Each row is a point on a landscape with many valleys, with its height.
A ball rolls from a point to whichever of its 2 nearest points has the largest drop for the distance, and stops where none of them is lower. Distance is the straight distance between rows; heights are no part of it.
Q572 height 25.4: [109 111 163  85 135 115  86 148 133 213  70 148 123 143 127 125 121  72
 104 120 134 150 165]
Q731 height 45.7: [119 151 152 114 144  95 164  88  79  93 156 128 138 117 191 137 102 113
 169 161  97 143 158]
Q48 height 35.2: [ 93 131 120 121 132 130 103 166 142 111 161 155 119 144 122 118 183 145
  59 117 163 146 167]
Q538 height 41.5: [146 137  85 114 107 112 130 138 101  88 111 108 100 114 132 172 100 130
 122 125 156 145 169]
Q740 height 38.2: [140 168 132 167  85 108 138 150 151  91 148 161 140 118 157 146 123 122
 154 168 126 139 130]
Q171 height 57.3: [148 143  94  83 162 130 155 132 130 209  89 129 116 140 101 100  75 141
 112  97 136  81 128]
Q175 height 36.3: [107 102 122 105 134 150  83 151 121 166  81 116 111 137  82 129 151 101
  70 116 167 124 171]
Q869 height 41.1: [105  98 104  87 141 146 108 145 136 148 151 129 109 135  93 107 177 158
  83 101 113 138 143]
Q768 height 54.1: [ 85 151 113 123  86  88 136 111 111 163 114 177 137 148 136 136 145 151
  91 133 115 155 148]
Q368 height 27.9: [158 133 112 154 146 147 156 109 119  81 113  80 143  98 112 144  91 132
 169 114 145  95  82]
Q762 height 26.8: [ 95 100 120 139  68 117 100 110 103 166  35 139 165 128  74 117 120 125
 121 124 135 130  76]
Q991 height 47.6: [107 123 168  81 189 136 135  76  76 119 130  96 144 128 157 109 130 115
 163 112 118 134 117]
Q20 height 48.6: [ 74 157 141 137 123  66 159  64  71 104 144 157 173 127 189 153 123 113
 138 143 128 144 165]
Q441 height 43.7: [126 107 142  93 154 152 120 111  88 125 123  90 131 120 116 117 145 134
 139 122 111 135 139]
Q111 height 33.3: [148 130  90 156 101 108 165  75 102 103  76  87 130 104 101 173  73 142
 166 123 149  93 119]
Q596 height 29.7: [109 137  99 157 118 150  94 189 177 134 135 152 110 143  99 109 176 130
  48 123 169 108 167]
Q69 height 39.1: [138 115  92 121 102 105  98 151 167 153  87 163 131 111  85 133  68 145
  98  86 177 112  77]
Q729 height 48.3: [128 154 123 206  90 170 125 159 118  72 120 137 123 152 131 133 165  98
 109 180 139 115 185]
Q480 height 16.4: [ 89 169 187 139 126  88 132 119 130 160 111 185 164 119 180 171 131  65
 154 170 139 158 161]
Q842 height 52.7: [134 164 127  66 162  85 136 149 136 167  84 157 137 109 146 124  56 102
 129 122 152 136 114]
Q456 height 47.7: [154 139  94 132 134 144 114 170 142  41 146  89  95 100 123 172 148 126
  74 122 177 144 152]
Q875 height 42.8: [106 149 142 174 107 142 113 137 106 113 115 136 166 132 113  83 138 150
 139 154 121 110  81]
Q325 height 58.7: [131  66  88 141 102 169 110 106 153 102 145  77 108 132  81 147 184 165
  99  89 127 112 135]
Q143 height 7.5: [120 159 155  97 159 130 115 165 122  89 181 145 136 120 162 102 141 148
 126 141 113 173 113]
Q693 height 34.1: [153  98 145 175 142 203 122 141 122 154 110  97 121 146  76  91 147  98
 158 150  99  76 138]
Q541 height 44.9: [139 131  89  88 146 113 122 149 123  65 150  98 102 111 130 158 128 156
  83  93 169 151 137]
Q945 height 61.6: [134  85  89 142  91 128 134 106 176 145 138 128  89 158 106 154 175 163
  86  79 135 121 145]
Q807 height 44.0: [102 102 146 156 142 158 136  86 103  69 223 106 109 165 168  95 172 158
 119 134  97 127 152]
Q365 height 59.2: [118 165 161 117 205 135 130 141 150 124 153 144 131 135 182 104 135  81
 120 126 155 125 144]
Q995 height 51.3: [ 63 152 124 144  63  76 138  77  79 130 117 162 160 142 158 158 152 132
 117 150 125 168 174]
Q680 height 30.1: [125 129 129 191 122 158 129 143 162 147 126 133 124 157  96  84 150 131
 120 125 150  75 117]
Q708 height 38.1: [126 128 140 114 112  83 138 110 189 202 123 180 140 135 145 123 100 157
 132  96 116 112  79]
Q349 height 54.7: [107 163 119  86 159  91 151 119 117 204  78 148 131 144 146 107  81 111
 106 117 156 116 136]
Q571 height 45.1: [189 147 124 124  89  96 162 135 147  96 139 129 112  86 159 190  82 122
 183 169  96 148 140]
Q862 height 49.5: [100 105 147  74 132  99  93 115 118 150  88 145 160 111 113 128 134 127
 153 115 123 168  86]
Q783 height 56.6: [106 148 102 131  77 122 135 142 112 135 107 146 112 154 113 121 125 141
  92 141 129 131 170]
Q71 height 57.1: [132  87 111 115 108 163 100 144  99  34 126  60 115 102 114 157 152 143
 112 142 119 168 148]
Q552 height 16.3: [108 145 149 124 136 106 138  90  82 120  84 111 151 114 144 144 121  83
 140 143 151 132 152]
Q34 height 63.8: [118 102  70 128  85 101 127  99 144 131 109 114 113 139  91 171 134 166
  74  77 161 120 130]
Q882 height 21.0: [170 149 126 138 139 144 138 162 157 138 103 119 126 129 107 127  97 115
 149 138 128 104 115]
Q838 height 27.8: [113 113 135 151  72  59 125 120 198 200  89 207 140 117 164 168  90 103
 116 128 142 132 125]
Q22 height 21.5: [181 129  86 116 146 138 168 107 147 101 128  95 126  95 103 139  56 164
 188  85 111 116  57]
Q268 height 26.4: [145 104 158 175  91 162 127 132 145 192  79 132 129 158  86 111 137  99
 156 138 104 106 125]
Q135 height 48.8: [149 168 135  79 139  96 158 126  85 132 127 137 127 109 174 145  71 131
 179 149  89 172 147]
Q6 height 29.5: [134 105 164  93 180 177 107 162 108 128 174 115 125 114 138  92 174 127
 155 153  63 152 132]
Q375 height 47.9: [177 146 103  90 139  98 138 145 148 104 124 141 117  74 135 176  72 132
 169 134 130 153 103]
Q703 height 40.6: [135  96  98  80 145 133  90 154 177 172 109 124  95 135  99 137 131 113
  60  88 171 140 150]
Q423 height 62.2: [136 123  59 108 112 118 157 116 127 145 123 120 109 135  94 123 103 174
 102  85 143 112 116]
Q974 height 35.5: [102  95 177 112 150 126 123  60  81  93 199  96 127 159 182 147 166 121
 140 128  96 177 172]
Q180 height 22.2: [110 117 128 189  57  71 114 110 173 151  70 193 151 129 125 170 108 110
 108 145 161 119 122]
Q666 height 48.1: [135  93 126 179 120 170 152  79 114  69 198  83 105 155 139 128 154 152
 144 127  95  93 128]
Q861 height 42.2: [140 119 133  87 129  67 129 109 173 168 142 168 142 108 151 142 112 155
 175 102 112 157  71]
Q856 height 55.4: [135 106  97 155 100 176 116 135 118  94 126  92 117 128  78 118 142 164
 118 119 116 113 130]
Q514 height 59.5: [117 124 128 157  95 163  99 131  84  16 118  80 143 108 131 157 160 116
 113 157 137 150 154]
Q44 height 31.0: [107  87 167  98 140 153  75 150 102 180  50 117 149 126  95 127 141  79
 108 136 139 153 156]
Q24 height 59.9: [124 145  72  96 105 116 179 101 101 194  91 109 126 151  85 113  70 169
 115  92 125  94 107]
Q581 height 27.6: [179 155  84 141 113 110 189 107 164 112 150 136 124 123 122 139  75 169
 170 106 102  92  70]
Q760 height 50.4: [171  94 114 159 163 180 147 120 150  82 215  77  85 130 143 124 144 120
 141 113 111 110 133]
Q837 height 33.4: [139 166  73 168  83  93 190 121 163 122 163 148 112 133 136 128  99 185
 125 126 132  90 106]
Q459 height 36.8: [106 122 130 172 145 171 119 135 127 118 140 125 150 142  98  64 166 156
 123 119 132  84  82]
Q472 height 33.8: [121 123 119 135  90 127  82 163 124 140  58 155 161 108  72 107  78 135
 108 131 149 131  75]
Q361 height 53.9: [147  90 111 119 158 199  80 184 122  37 146  67 120  88  94 120 162 137
 103 137 135 134 129]
Q155 height 56.9: [160 169 136 129 186 152 154 160 157 108 182 125 112 136 170  93 130 119
 132 131 125 106 129]
Q183 height 52.0: [140 141  97 183 100 169 111 187 134  81 132 117 109 131  95 121 152 151
  98 154 139 115 143]
Q68 height 33.9: [ 81 134 131 113 146 120 150  72  87 116 160 115 124 157 157 109 158 138
  93 102 136 130 161]
Q43 height 33.5: [169 168 114 162 111 123 143 162 144  70 156 129 123 106 131 137 108 154
 161 159 100 126  86]
Q310 height 40.4: [116 101 130 145 124 182 116 142  83 170  97 115 131 147  78  72 149 138
 123 154 100  98 140]
Q709 height 42.9: [164  78 189 129 141 173 107 122 118 114 163  72 116 125 140 146 163  98
 205 150  69 145 108]
Q344 height 39.8: [ 99 110 176 117 164 152 112 106 120  84 217 104 126 149 182 120 191 130
 119 124 118 151 169]
Q184 height 45.5: [136 131 134 116 143 161 114 180  96 182  71 138 136 132  69  71 100 120
 126 154 118 100 130]
Q973 height 20.2: [119 134 139 103 173 168  95 171  98  97 193 134 135 123 121  59 167 158
 120 163  86 153 127]
Q652 height 22.6: [ 94 154 106 125 138  87 164  68  86 126  97 113 143 124 160 148 106 108
 120 123 176 100 162]
Q431 height 45.0: [119 155 112 195  93 141 145 138 147  99 168 142 107 164 143 142 170 125
  86 146 138 120 180]
Q422 height 15.5: [118 127 158 189  88 100 112 137 181 141  95 171 145 132 137 158 141  67
 127 147 169 134 133]
Q897 height 17.3: [117  79 142 148  79 152  96 105 112 200  63 140 144 161  63 108 124 115
 123 119 102 114 105]
Q181 height 43.1: [156 128 121  87 185 173 131 184 129 200 115 142 112 128  86  60 110 143
 137 132  89 100 120]
Q621 height 28.4: [ 97 165 105 122 161 102 167  87 100 120 151 117 118 143 156 115 114 142
  96  96 173  85 146]
Q485 height 38.0: [139 162  89 143  94  70 186 122 198 159 166 167 119 133 172 153 112 164
 105 116 145 108 145]
Q42 height 47.0: [163  81 167 161 161 176 136 122 138  93 217  73  97 139 147 143 174 104
 177 138  81 130 135]
Q197 height 46.0: [118  93 137 108  95  74 113 109 144 123 115 148 144 107 127 178 136 137
 165 121 117 170  93]
Q981 height 9.5: [128 148 179 119 156  93 132 131 170 174 121 177 145 119 179 144 117  70
 155 141 134 151 141]
Q145 height 53.7: [185 118 137 139 185 188 139 160 178 125 219 112  86 123 146 106 158 109
 141 120  99 129 115]
Q98 height 41.6: [112 162 104 158  98  92 171 110 172 126 160 160 107 144 167 157 154 135
  87 124 161 124 175]
Q544 height 34.0: [140 134 195 145 146 124 135 105 134 184 116 128 157 134 143 135 115  71
 213 142 108 114  87]
Q382 height 50.3: [138 161 118  60 170  90 118 160 134 117 130 148 125  88 148 152  87 130
 129 122 142 177 107]
Q639 height 31.1: [104 105 178 129 120 105 124  68  90  69 196 116 147 140 180 137 160 144
 169 138 103 158 126]
Q107 height 39.0: [ 87 122 150  87 140 134 112 111  79 147 135 116 125 151 137 108 172 130
 112 125 114 156 175]
Q863 height 37.5: [141 142  78 140  82 111 148 108 103 123  56 111 117 125  95 170  88 131
 111 119 165 111 144]
Q938 height 38.7: [145 109 203 134 146 158 111 121 112 127 132  94 155 134 141 118 145  75
 208 156  88 115 109]
Q133 height 42.0: [148 139 152 135 112  94 132 116 120  86 118 140 145  92 161 178 102  90
 179 171 122 154 118]
Q23 height 50.9: [ 87 125 142  89 140 103  91 133  98 141 122 149 154 127 114  86 155 164
 115 115 120 156  71]
Q249 height 21.2: [100 113 129 185 125 166  93 152 139 142 123 148 132 154  83  88 194 128
  68 145 149  95 143]
Q547 height 37.2: [159 104 152  89 175 168 106 178 143 188 162 149 106 127 119  83 159 131
 144 127  73 126 124]
Q643 height 5.9: [105 121 163 175 106 127 117 105 127 119 101 124 152 134 136 153 159  89
 137 141 157 129 132]
Q543 height 43.0: [143 109  84  94 102 121  85 184 174 180  86 164 102 124  99 134  82 129
  59 104 170 138 132]
Q804 height 47.3: [118 152 108 193  77 143 154 111  92 117 112 136 142 156 107  98 130 156
 131 145 114  93 111]
Q625 height 25.0: [116 127 153 145 123  89 129  91 137  67 190 137 147 108 173 152 139 151
 175 126 111 153  80]
Q723 height 33.0: [140 127 151 142  99  88 133 129 201 237  83 187 141 136 158 114  63 118
 128 135 138 108 102]
Q767 height 50.8: [134 142 132  69 192 110 155  87  81 106 130  92 116 105 165 145  92 109
 138 105 151 134 146]
Q669 height 18.2: [113 125 183  94 170 115 116 105 146 202 116 142 134 148 138 125 143  79
 138 115 127 146 131]
Q473 height 50.7: [174 140 105 134 178 195 122 187 134  72 140  78  99  96 103 132 133 113
  98 132 152 117 140]
Q489 height 46.3: [ 95 101 109  93 152 138  93 161 116 144 139 135 144 127  84  67 147 180
 102 105 117 120 100]
Q597 height 51.8: [147 137 144  31 167 117 152 121  97 159 128 110 112 123 152 139  84 112
 144 109 101 161 159]
Q735 height 28.3: [136 145 143 156 128 111 157 100 133 167  88 140 148 130 124 113  98 114
 166 139 126 100  91]
Q225 height 17.9: [138 130 145 127 161 115 112 143 150  65 194 130 146 109 169 130 149 144
 147 122 130 156  71]
Q220 height 27.4: [169 167 114 130 112 136 147 167 110  98  95 109 118 108 113 129  77 137
 162 162 105 114 111]

Two balls start at each pair of points below. Name the first point that both come to, or write -.
Q666 / Q155 | -
Q349 / Q862 | -
Q197 / Q441 | Q643
Q34 / Q456 | Q22

Call two points neighbours if one is among the 2 nearest of the other. Go from one point of each pair to the other, from neighbour to neighbour, staying as low as possible. Name the highest point that can't be avoided.
Q731 / Q249 | Q597
Q981 / Q143 | Q184
Q981 / Q897 | Q543
Q882 / Q143 | Q760
Q643 / Q249 | Q23

For each start below, name the point where the ball stops.
Q71 | Q22
Q145 | Q882
Q423 | Q882
Q514 | Q22
